Points on a hilly landscape, in no order, each with its height.
A ball rolls from a point to whichever of its 2 nearest points has the largest drop for the distance, and stops where none of them is lower. Distance is the straight distance between rows; heights are no part of it.
Zeda (h 73.6): [ -2  10  28 -16 -56 -26  -9 -11  38 -51  51 -50  27   2 -16 -22   1  16
  13 -37  34  25   9  21  28   1 -50   4]
rakir (h 52.1): [ 31  -3  24   3 -17  23   7   1  33 -25  -3  12 -37  48  -7   5  -6  29
   7 -15 -17  13 -38 -17 -25  20 -11  56]
pim (h 77.4): [ 48  14  20   1  22 -20 -16 -21 -19 -13 -10  30   4   6   6 -13 -15  18
 -13 -37  45   4   2 -29  -4 -36 -60  -8]
modu (h 36.2): [-74 -23   5  47  26  10 -59 -81 -58  29 -21  -4  27  -2 -11  37  13 -15
  -3 -49 -36 -68 -61 -30 -34   0  -5  29]
laba (h 34.9): [-40   9 -21   4 -43  -1  32  35  52 -47  33 -60   8 -32 -29 -53   0   6
  15  20 -13  15  19  29  14  25  34 -43]
sen (h 38.6): [ 25   5  10  31   0 -15  11 -10  15 -27 -10  26  31 -22 -27 -48 -18  29
   8   5  10  18  10 -12   9  -3  -1 -27]
zaga (h 28.5): [ -5  22 -45 -32 -34   1  18  66  40 -13  17 -39 -35  -9   5  -5   7  -8
  -1  17   7  -5   4  18  -6  -1  -2 -37]
Tef (h 48.8): [ 33  -8  -9 -10  44 -15 -22  -8 -49  36 -44  57 -58   2  41  44 -18 -10
 -40 -31  44 -31  24 -25   6  -8 -11 -48]
bulos (h 75.3): [ 52  16   8   1  37  -8   3   0 -14  10 -39  38 -36  30  18 -13 -19  22
 -22 -22  36   3  14 -30 -13 -22 -29  -9]
muv (h 39.5): [  0  31 -55 -43 -23   3  59  60  30 -50  31 -34  -8 -28  -3 -50  -9 -15
  11  60   9  28  62  40  -5 -18  26 -83]
vebe (h 35.9): [ 24  -7 -23 -15  11   2  32  36   2  11   1  39  -6   6  -8 -11  13 -14
  30  88  -9  11  35  23  -8 -26  24   0]
pugu (h 12.7): [ 26  34 -21 -26 -12 -13  27  25  37 -36  -9 -29 -28 -30  -3 -33 -10  12
 -27 -34  58   7  45   4   2 -10 -37 -61]
Danab (h 26.3): [-23  13 -44 -26  -6 -33  36  43  46 -48  11 -54 -11 -60 -12 -38   7  -9
 -17  -5  22  16  64  21  20  -1  -6 -80]
Tam (h 56.7): [  6  24 -24 -53  -2  -4  49  56  38 -24  32 -56 -42  12  16 -30  19  -3
  -2  34  22  33  55  42  -7 -17 -12 -10]
noseb (h 37.1): [ 14 -39 -20  -9  55  19 -18 -34 -59  29 -43  67 -22  21  37  60  -7  -6
 -28 -11 -44   8 -45 -63 -32 -22  -9  38]
Meboz (h 30.2): [  1 -12 -46  -7   7  11  19  33 -13  44 -19  28 -12   0  -9  10  21 -28
  20  81 -23 -13  25  27 -17 -24  42   3]
vame (h 66.7): [-28 -14  38  14 -67  -2  24  -1  57 -77  59 -36  16  19 -36 -59 -17  23
  65  14 -11  41  11  34  37  44  20 -16]
tole (h 45.0): [-17 -20 -27  21  36 -28  -8  10 -23  29 -23  22   4 -52 -11  -3   7 -20
   1  15  18 -38  28   7  21 -13  12 -74]
napo (h 50.3): [-25  -7  33  17 -46 -19 -22 -48  14 -19  30 -41  64 -37 -32   4  12  11
  -4 -39   0  11   7  28  28  26 -11  31]
tivu (h 41.3): [ 30 -25 -14 -23  48  10   8  -2 -45  56 -30  55  13  -7  32  28   8 -28
  -2  45 -15   4  14   1  -3 -24  19   7]
domer (h 34.1): [  8  24 -26  15   4 -18  15  33  28  -4 -38   6 -45 -10 -16 -12  -2  10
 -25 -18  26 -23  19 -17   0   3   0 -45]
vifi (h 36.1): [-46  16 -57 -20  23 -27   7  41 -16  61 -27 -24 -49  -7  23  36  24 -45
 -31  28  22 -37  62  25   9 -12  26 -28]
maled (h 69.7): [-30  13  14 -23 -29 -36  11   9  42 -54  57 -83  13 -14  -6 -42  13   4
   2 -14  21  36  38  36  39   5 -28 -12]
fupem (h 41.6): [ 29   1 -24  -3  22 -11  34  38   3  -5  -4  40 -10 -10 -14 -34  -5  -4
  24  69  13   9  44  19   1 -29  15 -47]
lilog (h 47.6): [-15 -18  36  42 -55  -7 -28 -68  14 -16  18 -16  78  -9 -48 -13  -2  20
   9 -35 -28  11  -6   7  21  25  -3  42]
gilab (h 73.0): [  6  22  15 -29   5   3  45  27  18 -19  36 -36  24  -2   9 -66   3   6
  11  56  11  59  46  45  20  -4  15   2]
Topoz (h 52.4): [  9 -12   3 -21  -8  17 -39  17 -12  13  14  10 -21  45  25  40   1  -9
  12   0 -17  -3 -71 -23  -9 -10 -32  36]
fupe (h 28.8): [ 18  -8   5  24  27 -27 -38 -46 -52  -7 -24  51  -1 -33  -3  42 -10   2
 -28 -60  23 -36   0 -44   8 -22 -29 -29]
Tik (h 48.9): [ 18   5 -24 -13  32 -16  23  26 -10  31 -20   6 -22 -33  16 -22  -6 -12
 -24  18  34  -9  75  27  37 -14  19 -77]
rinu (h 75.9): [ 23 -10   5 -51 -31  25  20  42  25 -16  39 -20 -13  15  21   5   7  -6
  32  35  -1  30 -19  33  -8   7  -5  23]
Zeseg (h 63.1): [  1  27  -3 -46 -33  11  42  46  56 -45  43 -67 -32  14   9 -37   2  10
   3   5   9  30  27  38  -2   7  -6  -4]
rad (h 32.9): [ 22 -22  -9  37  29   3   1 -10 -10  15 -43  47  -6 -26 -13   1 -11  19
 -12  -5 -15 -16  -4 -23 -15   0  21 -14]
sifuv (h 24.0): [-63  21  -4  20  34 -40 -23   3 -11  28 -18 -30 -19 -15   1  31  31 -24
 -25 -29  23 -52  13  -3  13   8  -5  -8]
godiv (h 35.3): [ 40 -18   6  37  27 -12   1 -31 -14  -9 -31  59  26 -42 -18 -24 -26  27
  -7 -12   4   0  15 -24  10 -10   6 -43]
livu (h 76.4): [ 13   7  25 -10 -47 -14 -21 -10  23 -28  33 -25  16   1 -12   7  -1  13
   6 -42  21   3 -22   3  12   3 -47  19]
sek (h 32.3): [-60 -28  -4  38  43  20 -49 -88 -72  36 -38  19  18   9  10  50   0  -9
 -27 -52 -53 -49 -58 -62 -40 -13   1  41]
ber (h 49.4): [  9  45 -44 -45 -12  19  62  65  33 -15   8 -34 -57  25  12 -20   7 -15
  -8  52   7  16  59  37 -19 -10  30 -16]
bafi (h 29.1): [-75  11 -16   4  36 -27 -16  11 -14  51 -15 -33 -32   3  16  49  37 -36
 -22   5  13 -43  13  13  -4  11  11  26]
Rulo (h 61.1): [ 10  43  16   4 -50  19  41  20  70 -70  21 -36 -13  12 -35 -49 -13  30
   5 -16   4  15   9  18  -6  33  14 -12]
fofe (h 43.3): [  6  36 -58 -33  -9   8  41  64  11  38 -20 -18 -58  22  19   4   8 -23
 -26  53   9  -4  64  28 -10 -15  44 -19]
sul (h 49.7): [ 20 -10   8   4 -13  43  31  22  19 -22  17  35  12  21 -15 -20  -8   5
  49  65 -40  18 -32  10 -25  17  41  14]
pemo (h 67.7): [ -3  29   8 -15 -17   2  50  31  41 -62  47 -34   9   4 -11 -75 -11  13
  28  53  11  52  39  38  11   6  16 -29]
kab (h 81.9): [-16 -19  29  30  -4  10  -3 -16  10   2  18  -3  63   1 -15 -44  -9  15
  36  28 -37  24 -26   6  16  16  30  17]
Fiva (h 29.5): [-33  26 -14   9  14 -40  -6  30  20   6 -18 -26 -33  -3  -8   1  19  -7
 -26 -25  29 -34  16 -10  21  -2 -18 -31]
Tila (h 60.1): [ 20  24  14 -23 -34   2  26  -3  22 -36  35 -40  48 -41   8 -42 -17  22
  -2   7  32  60  26  30  15  11  -3  -5]
sika (h 42.3): [-33 -21  49  21   5   0 -54 -59 -24   8  16   0  32  45  -6  29  12  -8
  11 -51 -49 -25 -54 -34  10  -1 -25  58]
nen (h 43.0): [-54 -12 -13  25  23 -32 -18  -7 -13  13  -1 -14  29 -68 -19   4  19 -18
   2  -2  18 -37  11  15  19  -2   3 -44]
Reru (h 43.1): [ -4 -39  23  45 -51   7 -49 -77 -15 -19  13  16  42  18 -53  26   0  15
   3 -63 -60 -18 -51 -36  -8  -1 -22  44]
faf (h 47.4): [  6  -9 -18  10  46 -18 -31 -14 -52  30 -48  52 -56   7  29  62  -8  -7
 -40 -32  20 -28  -7 -44 -13  -8 -11  -6]
Rira (h 61.2): [ -2  26 -18 -12  27 -12   0  30 -12  58 -32  -3 -39  29  38  27   1 -13
 -38  11  24  -7  22  -6   1  -3  11  12]
zefo (h 48.7): [  2 -15 -31  30  15 -12 -34  -6 -36  11 -41  41 -42  -7  -5  44  -7   6
 -27 -35  -3 -36 -36 -51 -18  -7 -10 -10]
gika (h 72.3): [ 49  12  19 -26  47   5  -9 -20 -27  23 -32  34 -16  40  44  15 -12   5
 -25 -27  32  20  -6 -37 -18 -26 -44  35]
Fas (h 52.8): [-22 -22  47 -15  18  -4 -28  -6 -14  20  36  -7  30  42  16   9  21 -22
  39  12 -21   7 -35   2  29  -6 -19  40]
miz (h 65.8): [-13  24  12 -20   1 -27  13  21  24 -20  34 -55   7  -9   3 -38  14   6
  -4   3  29  26  32  28  30 -13 -22  -7]
Pinel (h 32.6): [-32 -25  -4  17  67   5 -36 -62 -78  44 -37  42   6 -39  30  68   4 -25
 -25 -32 -10 -55 -11 -32 -18  -3  12  -3]
taza (h 34.3): [ 11 -14  16  -3  81  -9  -7 -34 -45  47 -43  47  -1  10  38  34   3  -7
 -30 -12  -2  -3  17 -30   3 -16   2  25]
ror (h 53.7): [ 33  10  15 -25  27   2  -2   4 -20  31  -4   7  26 -14  36   2  -4  -1
 -12   3  22  23   2   1  10 -19 -16   5]
lakan (h 34.7): [-47   4   4  32  26 -29 -51 -17 -36   9  -3  10 -12  14  -4  47  18 -19
  -8 -34  -3 -57 -41 -39  -6  -8 -26   8]
lol (h 56.1): [ 42  17 -24 -22  23  30  31  26 -18  59 -49  31 -29  11  38   6 -18  -6
 -30  37   7   2  44  11  -9   1  52 -15]
vaza (h 53.4): [-59 -16  44  18 -12 -15 -38 -53  -7   5  35 -46  60 -21 -17  19  27 -11
  12 -38  -9 -18 -15  22  29  24  -8  42]
buzi (h 41.8): [ 25  11 -47  -1 -11  15   3  48   8   5 -27  27 -71  36  10  28 -10   3
  -8  27   3  -9 -31 -18 -39   3   5   6]
leme (h 42.1): [-25   7  -1  47 -16 -26  -4 -11  23 -21  -1 -12  52 -43 -44 -53  -7  19
   3  -3   7   5  16   3  30  11  11 -36]
belu (h 34.8): [-25  13 -58 -17  -9  -7  54  56  30 -21  17 -32  -7 -33 -18 -42  13 -21
  10  65  -9   8  68  41   4 -13  46 -66]
masog (h 81.8): [ 53  29  17 -15 -21  39  47  10  27 -72  21  30   4   2  -9 -44 -30  27
  35  31  29  38 -10   9 -39   5  -1 -16]
kurip (h 48.0): [-12 -18 -29  -4  14  12 -43   4 -39  31 -17  28 -33  27  29  67   5 -17
 -13   0 -21 -16 -68 -39 -29  -6 -13  33]
Mis (h 40.0): [ 13 -45  14  14  -9  29 -23 -27 -10 -16   1  34  10  16 -13  21   0  18
  17 -20 -58   1 -72 -37 -21   0 -10  48]
gofuz (h 37.8): [-13  -6 -12  39  13 -18  12 -14  13   9 -39   0   5 -65 -30 -11   8  14
 -27 -27  11 -23  37   7  13  20  24 -31]
kevik (h 57.6): [ 22  22  31   7 -38  26  24  12  51 -43  13 -13 -24  44 -20 -25  -9  30
  14 -11  -9  14 -17   5 -13  32   9  27]
Fope (h 82.4): [ -5   3  31  30  21 -34 -36 -63 -31  -4   9  19  75 -32 -11   1  -7   1
  -6 -37  12  -7   6 -20  29 -18 -25   1]
rito (h 79.3): [ 32  20  10   0  -5 -30  -8 -10   1 -31   5  10  16 -21  -9 -29 -16  16
   1 -26  61   9  15  -9  12 -29 -58 -42]
zudu (h 21.3): [ 35   9  12  19 -38 -23 -46 -49 -18 -40   0  25   9  22 -38  34  -1  18
 -26 -81   5 -16 -25 -39 -13 -19 -65  28]
bageg (h 38.5): [-43 -25  -8  21   2 -10 -31   3  -7  18   5  -7   9 -20 -14  23  22 -14
  15   0 -14 -39 -39  -1  -6   4  -4   4]
Vit (h 83.0): [-48 -38  25  43  11 -16 -25 -26   0   6  18  -4  53 -11 -28 -24  14   4
  37  17 -28  -7 -22   6  19   5   6  13]
Kuzan (h 30.3): [  8 -13 -19  25  25  30   4  -7 -12  40 -55  37 -20  22  10  20 -13  11
 -24   9 -42  -7 -31 -37 -40  12  37  33]
poz (h 74.9): [ 41  -4  48 -27 -61  44  24   6  38 -60  49  -9   4  38   2 -27 -25  18
  54   9   3  46 -33  18  -4  27 -10  19]
simu (h 51.5): [ 35  31 -12 -36 -11  44  63  43  19 -30  21  17  -1   2   4 -25  -8  -2
  25  75   3  34  24  39 -28   0  38 -11]
tusak (h 13.8): [-29  -9 -12  19 -12  32  12  30  18  31  -6 -13 -15  30 -16 -13  14  -6
  26  50 -45 -18 -20  20 -20  19  52  21]
gedos (h 38.3): [-38  34  -9  -6 -67  13  39  26  56 -66  55 -87  24 -21 -22 -68 -18  14
   9   7 -15  38  21  34  19  34  42 -50]
Funo (h 40.3): [ 26 -38  32  30 -72  27 -35 -57   4 -36  21  16  28  46 -41  12 -17  24
  20 -53 -65   4 -61 -32  -2   8 -18  47]
tuz (h 30.8): [-10 -19   7  11  55 -17 -38 -45 -68   9 -10  49  12 -35  16  60   5 -15
 -14 -33  -2 -38 -25 -40  -9 -20 -22  -1]
mipif (h 39.0): [ -8  19 -55 -21  16 -15  24  40 -16  70 -37   2 -52  17  20  16  16 -36
 -28  47  14 -20  86  27  12 -24  46 -27]
luva (h 42.2): [ 76  16  -2 -27  12  35  32  19  -8  -3 -16  44 -16  14  24 -20 -26  13
   7  30  26  27  -2  -8 -38 -18 -12  -4]
zetub (h 64.9): [  8  30  -8 -15  10   0  -8  24   0  37 -25  -8 -44  54  38  20  -8   1
 -30  -5  22   7 -14 -20 -10   0 -12  32]
soki (h 80.7): [ 20   6   9   7  19 -42  -4 -16  -7 -16  -5  15  24 -55  -1 -21 -14   7
 -16 -27  59   3  46   2  36 -12 -31 -61]
tiku (h 35.4): [-65  -2  -5  10   4 -18 -28   3   6  24 -10 -34 -43  19   4  59  29 -12
 -17 -25   6 -35 -26  -2  -9  32  -3  46]
pov (h 52.6): [ 24  28 -14 -17  11  -1  42  31  11   4  -6 -16  -2 -34  13 -42 -13   5
 -20  24  26  19  62  30  18  -8  23 -53]
vipa (h 24.1): [-29 -11 -38  -3 -11  23  33  38  14  33  -5  -9 -16  10 -23  -7  31 -26
  28  83 -40 -14  29  46 -21  -2  64  19]
Vogu (h 39.8): [-38   2 -17  41  -6  -5  14  -1  28   6 -24 -31  23 -58 -39 -40   6   8
 -12  -5  -3 -18  21  18  10  27  33 -30]
nev (h 34.5): [-23  27 -11   5  12 -42   7  23  18  -5  -5 -37   1 -34 -15 -34  10  -9
 -21 -21  34 -15  40   2  40 -11 -13 -61]
vakuv (h 45.2): [-13 -16  29  41 -44 -10 -49 -78  -9  -7  12  -4  72  -4 -47  18   9   9
  -3 -60 -32 -17 -22 -10   8   9 -22  40]
Duvo (h 83.6): [ 23   1  43   7   5 -30 -36 -64 -27 -27  23  25  71  -5  -7   5  -7   9
   2 -39  20  22  -5 -23  14 -27 -59  23]
Suz (h 83.5): [ 10 -26  38 -28  -2   6  10  -7   9  -8  34  -4  45  -1  12 -10  13  -1
  39  33  -9  56 -15  26  19  13  -7  45]
Tizo (h 28.3): [ 14   0  14  16 -26 -10 -40 -27   3 -23  -8  13 -28  43 -19  43   2  18
 -19 -67  -4 -10 -40 -42 -14   3 -47  52]
robat (h 80.1): [ -6 -24  49 -25 -33   8  18  -2  27 -26  55 -41  36   6   7 -32   2   7
  42  27 -10  61   1  42  34  30   4  29]
suku (h 57.2): [ -5  10  16 -12  49 -16  -8  -6 -30  40   0  -7  32 -27  28   8  11 -16
 -16   2  18  -2  20  10  32 -13  -2   3]
mok (h 46.8): [ -1 -44  14  16 -19  31   3   4  16 -14  15  23   9  17 -22  -9  -2  11
  49  31 -53   5 -54   1 -18  22  25  27]
Nadup (h 34.4): [-38 -22  -2  41  53  -8 -35 -69 -59  42 -46  22  18 -55   2  38   6 -14
 -25 -46   2 -64   5 -16  -6   5  16 -18]
lodod (h 80.4): [ 18   0  27  11  14  17  14  -5   8  11  -1  15  39  10  -3 -37 -11  16
  12  22 -27  26 -16  -4   3   5  20  26]
Nul (h 30.4): [-12  19  24  21  12 -36 -44 -16 -20  -6  10   6  15  10 -12  15   8  -2
  -9 -44  17 -33 -24 -31  16 -21 -44   4]
zuzu (h 35.8): [-16 -16  -2  41  30 -24 -21 -43 -23  19 -37  17  15 -60 -21  23   8  -2
 -29 -47  13 -44  16 -10   9   8   6 -23]
Rok (h 80.6): [ 25  -9  56   2 -77  27 -23 -28  24 -17  37 -26  31  52 -12  -6 -21  15
  26 -45 -28  15 -40   0  23  23 -16  39]
Dudon (h 61.0): [-35  21  16  -5  35 -32  -3  14  -4  18  23 -44  22 -13   9 -19  23 -17
 -10   9  19   2  30  22  42 -13  -6  -2]
bimub (h 25.9): [ 23  21   7  23 -14 -33 -48 -36 -26 -20  -5  22  16 -10 -24  25  -6   5
 -25 -70  28 -31 -13 -42   5 -24 -57 -18]
vodor (h 82.6): [ 13 -30  58   3 -57  50  -2 -20  22  -9  35 -18  29  51  -5 -19 -22   7
  52  -9 -51  21 -51   8  22  38  22  33]
Sideb (h 72.7): [-55  -9  21  -8 -47 -28   0  -8  34 -44  69 -90  36 -24 -14 -39  12   5
  18  -6  -1  40  26  44  56  24  -3  -7]
netiv (h 69.2): [ -5 -38  49  17 -82   5   5 -19  50 -69  55 -20   8  23 -39 -29 -17  21
  64 -13 -17  29 -12  26  31  46   2   8]
fopa (h 33.0): [-68   3 -57   1  21 -25  -5  24 -15  65 -40 -17 -60   5  14  52  29 -40
 -29  21  17 -46  27  11 -17  11  27   0]
ruve (h 81.6): [ -9   0  13  30  26 -48 -24 -42 -25  -7  -1  18  56 -60 -12 -12  -8   1
  -9 -23  36  -4  33  -3  45  -9 -14 -42]
sado (h 39.1): [-53  15 -72  -9  -1 -16  15  55  19  28 -27 -43 -51 -28  -3   9  21 -32
 -27  14   5 -35  43  17  -1   2  27 -57]
nisok (h 28.0): [-21  -7  13  27  49  -2 -42 -94 -75  12 -26  46  20  10  17  52  -9  -6
 -41 -71 -42 -33 -31 -78 -14 -31 -18  32]
toz (h 38.9): [-75 -11 -17  42  24  -3 -52 -53 -50  31 -36  -8  -5 -25  -6  56  18 -21
 -17 -47  -2 -76 -44 -21 -40  16  -2  10]
zuso (h 53.9): [ 34   0 -20   0  17  30  20  12 -16  49 -39  23   2 -37  25   4 -23   5
 -27  13  -1  -5  21   7  -5  13  50 -28]
boza (h 43.6): [  0 -31 -34  -5  57   9 -15 -14 -65  82 -51  63 -18  13  33  51   4 -36
 -13  36 -22 -27   7 -20 -15 -26  28   5]
zafav (h 34.2): [ 67  33  -6 -16   7  22  39  25   6 -17 -18  29 -32   5  15 -44 -32  19
   3  11  52  15  23  -3 -27 -21 -15 -48]
Kesod (h 46.7): [ 18 -14 -21   2  35 -19   2  13 -24  43 -36  39 -28 -26  12  -1  -6 -13
 -17  11  25 -31  47   6  24 -13  18 -75]
Rov (h 83.2): [-12 -44  53  19 -22  32 -17 -41   4   9  24  -4  62  31  -7 -25 -10   5
  47  -2 -64  19 -54  -5  20  20  15  41]
Fon (h 50.1): [  8  -7 -21  15 -14  -8 -33   5 -10 -13 -13  20 -27 -20  -9  47   1   9
 -17 -40  11 -26 -46 -30 -18   0 -31   2]
Nibim (h 63.0): [ -2  -7 -11 -46  -1   4   0  41  -3  32  13  -3 -32  60  25  32  35 -36
  23  57  -8   9  -6  21  -3 -17  -5  49]
risor (h 79.1): [ 55  16  27 -35 -21  45  38  17  24 -46  31  12  -1  34   9 -38 -20  13
  45  35  17  48 -22  14 -33   2 -16  15]
kup (h 48.4): [ 50  14   1 -28   0  33  14  24   1  19 -11  17  -2   6  31   4 -12   7
  -5  16   2  24 -16  -3 -19   0   2  20]
lig (h 68.9): [ 15  20  15 -19  24 -11 -24  -1 -14  17 -12   6 -25  36  38  36   0   1
 -26 -29  27   2 -21 -26  -7  -9 -43  40]
Poram (h 53.3): [  5   9 -10 -15 -27  43  49  35  23 -24  34   5  14  -5 -12 -24  -4  -5
  45  82 -30  26   2  46 -19  20  56  -8]
raku (h 67.4): [  3   3 -44 -59 -28  19  23  58   5  28  14 -13 -30  32  14  25  33 -42
  18  79 -14  12  27  40  -8 -23  26  30]
rilo (h 64.3): [ 45  28  28 -24 -43  23  15  -6  20 -35  29 -19  45  -8   9 -39 -29  26
  11  -4  31  56  -5  14  -4   8 -20  10]
gam (h 86.9): [ 30  -7  39 -22   8  -4  12  -2  21 -23  19   0  14  12   5 -17   9  15
  21   7  18  39   0  11   0  -1 -35  41]
Losu (h 23.7): [ 45  45  -8 -17  -6   4  45  24  37 -40  -8 -13 -30  -1  -3 -60 -22  22
  -6  -6  62  20  39   8 -19 -11 -24 -49]
berom (h 24.3): [ 24  -7  15  15  50   0 -29 -68 -55  11 -30  58  15  19  20  26 -22  12
 -39 -58 -30  -8 -22 -74  -3 -42 -26  19]
Keke (h 30.7): [-44  13 -48 -16 -14 -13  42  49  46 -29  15 -69  -7 -44 -22 -45  18 -17
 -10  25 -13   6  53  32  12   4  31 -60]
Pano (h 20.7): [ -1  26 -31 -27 -27 -12  29  41  45 -38  11 -49 -18 -41  -2 -19   1   4
 -19 -16  26   8  28  17   3   1 -16 -48]
Vosez (h 76.3): [-40 -26  21 -25 -40   0  23   9  32 -37  70 -71  27 -14  -2 -41   6   0
  41  39 -17  58  22  59  42  32  24   3]
sise (h 36.0): [-19  -4 -30 -27 -31   1  -6  53  27   2  27 -40 -35  -3  10  30  19 -14
   9  13  -1 -12 -21  23  -4   9  -9  -1]
Tegil (h 63.8): [ -6  28  21  -6 -53  11  40  15  62 -84  52 -36   6  16 -28 -68 -21  26
  39  16   9  40  13  32   4  28   9 -26]
suvo (h 78.5): [ 24  -3  38  -2 -32  10 -25 -24   8  -5  20  -5  37  22  -3   4  -9  15
   6 -36 -16  15 -40 -16   9   4 -27  39]
getur (h 41.7): [-34 -21  -4   4 -35   0 -22  25  28   0  22 -34 -21   6 -11  17  17  -7
  21  -8 -16 -26 -43  12   5  20  -8   9]
zizo (h 58.2): [ -9 -10  12 -25  30  -7  -6  22 -13  33  14   0  12  21  18  14  29 -25
  18  42  -8   9  -9  14  10 -16  -4  35]
dor (h 43.4): [-11 -43  -1  22   4  23 -18  -2  -3  13  -7  21 -12  22 -10  18   8   4
  23  11 -54 -13 -58 -21 -26   8   9  42]
gadab (h 22.9): [  0   8 -17  16   4  31  20  27  13  32 -29  14 -22  36   2  -3  -2   3
  -2  34 -38  -8 -18  -5 -31  17  47  27]
Suge (h 46.5): [ 48  24 -19 -11   9  22  64  35  14 -30  -3  43 -16 -10  -5 -37 -18   7
  19  65  18  20  43  25 -24  -9  34 -41]
Folit (h 46.4): [ 38   9 -15  10 -12  10   2  21  19 -23 -21  25 -53  29  -7  10 -10  28
  -9 -10   4  -3 -34 -30 -35   3 -15  15]
Vafev (h 35.6): [ 16 -35  24  17 -36  20 -36 -34   0 -30   5  19 -18  53 -20  34  -6  19
   7 -53 -52  -3 -71 -41 -12   6 -28  62]
Nali (h 47.0): [-48 -27  42  14  -4  -4 -45 -24  -8  16  31 -24  14  41   0  25  18 -16
  32 -28 -30 -29 -50  -4  20  13 -14  44]
loro (h 34.6): [ -6 -35 -25  27  49  18 -18 -39 -50  45 -58  54 -22  10  18  39 -15   7
 -29 -17 -51 -17 -36 -57 -35 -13  18  23]
topak (h 58.7): [ 18   7 -24 -18  38   2   0  14 -39  83 -53  28 -40  28  50  34  -9 -21
 -39  21  15  -5  37  -7  -1  -9  30  -3]
liviz (h 71.2): [ -3 -14 -11 -53 -23  17  29  46  14   7  43 -29  -4  14  12   3  31 -30
  35  72 -21  29  17  54   3  -6  20  26]
naz (h 71.7): [ 31  -5  58  -1 -87  34  21 -19  53 -77  49 -19   8  39 -29 -29 -27  30
  51 -22  -6  36 -14  23   9  44  -3  21]
rig (h 29.2): [ 29 -17  16  16  44  -6 -13 -31 -26  13 -32  45   3  -3   8  15  -8  14
 -20 -24 -11  -1 -12 -40  -8 -17 -13  19]
suru (h 78.0): [ 21  24  23 -17   8  23  31  21  10  10   9 -16  27   9  15 -41   0   7
   4  37  -7  39   9  26  11   7  25  22]
Genef (h 38.0): [ 54 -22   2 -20  66   6  -1 -16 -47  42 -42  68 -17   9  42  25 -10  -4
 -21   4  10   6  21 -21  -1 -24  -5  -6]
Teteb (h 40.9): [-62 -24   5  33  28 -17 -32 -33 -26  21   1  -9  37 -51 -16  17  26 -17
  12  -6  -3 -46 -21   9  -1   5   4  -2]
Finuv (h 38.1): [-32 -14  18  22  29  -6 -49 -42 -41  13  -1  19   7  29   7  49   7  -9
 -11 -40 -32 -31 -58 -51 -13 -10 -23  45]
nako (h 37.7): [ 16   5 -42   0  10 -11   5  42   4  15 -34  28 -62   2   6  22  -2  -1
 -15  12  23 -19   5 -15 -17  -6  -4 -29]
fiv (h 45.4): [ -7 -11 -30  -3  41  -1 -28   2 -52  62 -39  44 -33  25  36  62   0 -24
 -24  13  -8 -21 -24 -33 -23 -14   6  12]
fop (h 56.3): [ 19  24  -9 -15 -13   0  34  10  14 -23  13 -29  33 -63  10 -42 -20  19
 -16  13  33  43  47  30  20   8  17 -43]
Kegef (h 52.0): [ 37  20 -16  -4  -8  36  16  18   2  23 -24   7   3 -22  17   4 -25  13
 -23   3  -3   1 -15  -5 -20  14  33  -4]
biv (h 68.3): [ 58  32  20 -18 -41  22   9  -1  23 -38  16 -10   7  18   3 -32 -23  29
   4 -26  38  30 -16  -5 -23  -5 -42  11]
Mesip (h 41.2): [-58 -21 -36  21  25 -11 -29 -10 -34  42 -38   3 -34 -37   1  61  23 -22
 -15 -11   8 -60 -21  -5 -32  14   8  -3]

Call two points neighbours if one is among the 2 nearest of the other. Go from one point of each pair to the other, from neighbour to neighbour, staying as low as possible. Name the highest point that can't be avoided.
rig, zudu: leme
zudu, faf: Tef
pugu, bageg: getur

For each start below, name the point where the ball stops.
vodor: pugu
lig: pugu
Vosez: pugu
Tam: sifuv
raku: zudu
Tila: bageg
Vogu: zudu
vaza: zudu

Write out the way that a ball takes from each point below.
soki: rito, pim, bulos, gika, lig, zetub, Rira, topak, lol, zuso, Kegef, kup, luva, zafav, Losu, pugu
Suz: robat, Vosez, Sideb, maled, miz, Dudon, suku, ror, kup, luva, zafav, Losu, pugu
liviz: raku, Nibim, zizo, Fas, Nali, sika, Finuv, lakan, Nul, bimub, zudu
rilo: Tila, fop, pov, Tik, Kesod, tole, nen, Teteb, bageg
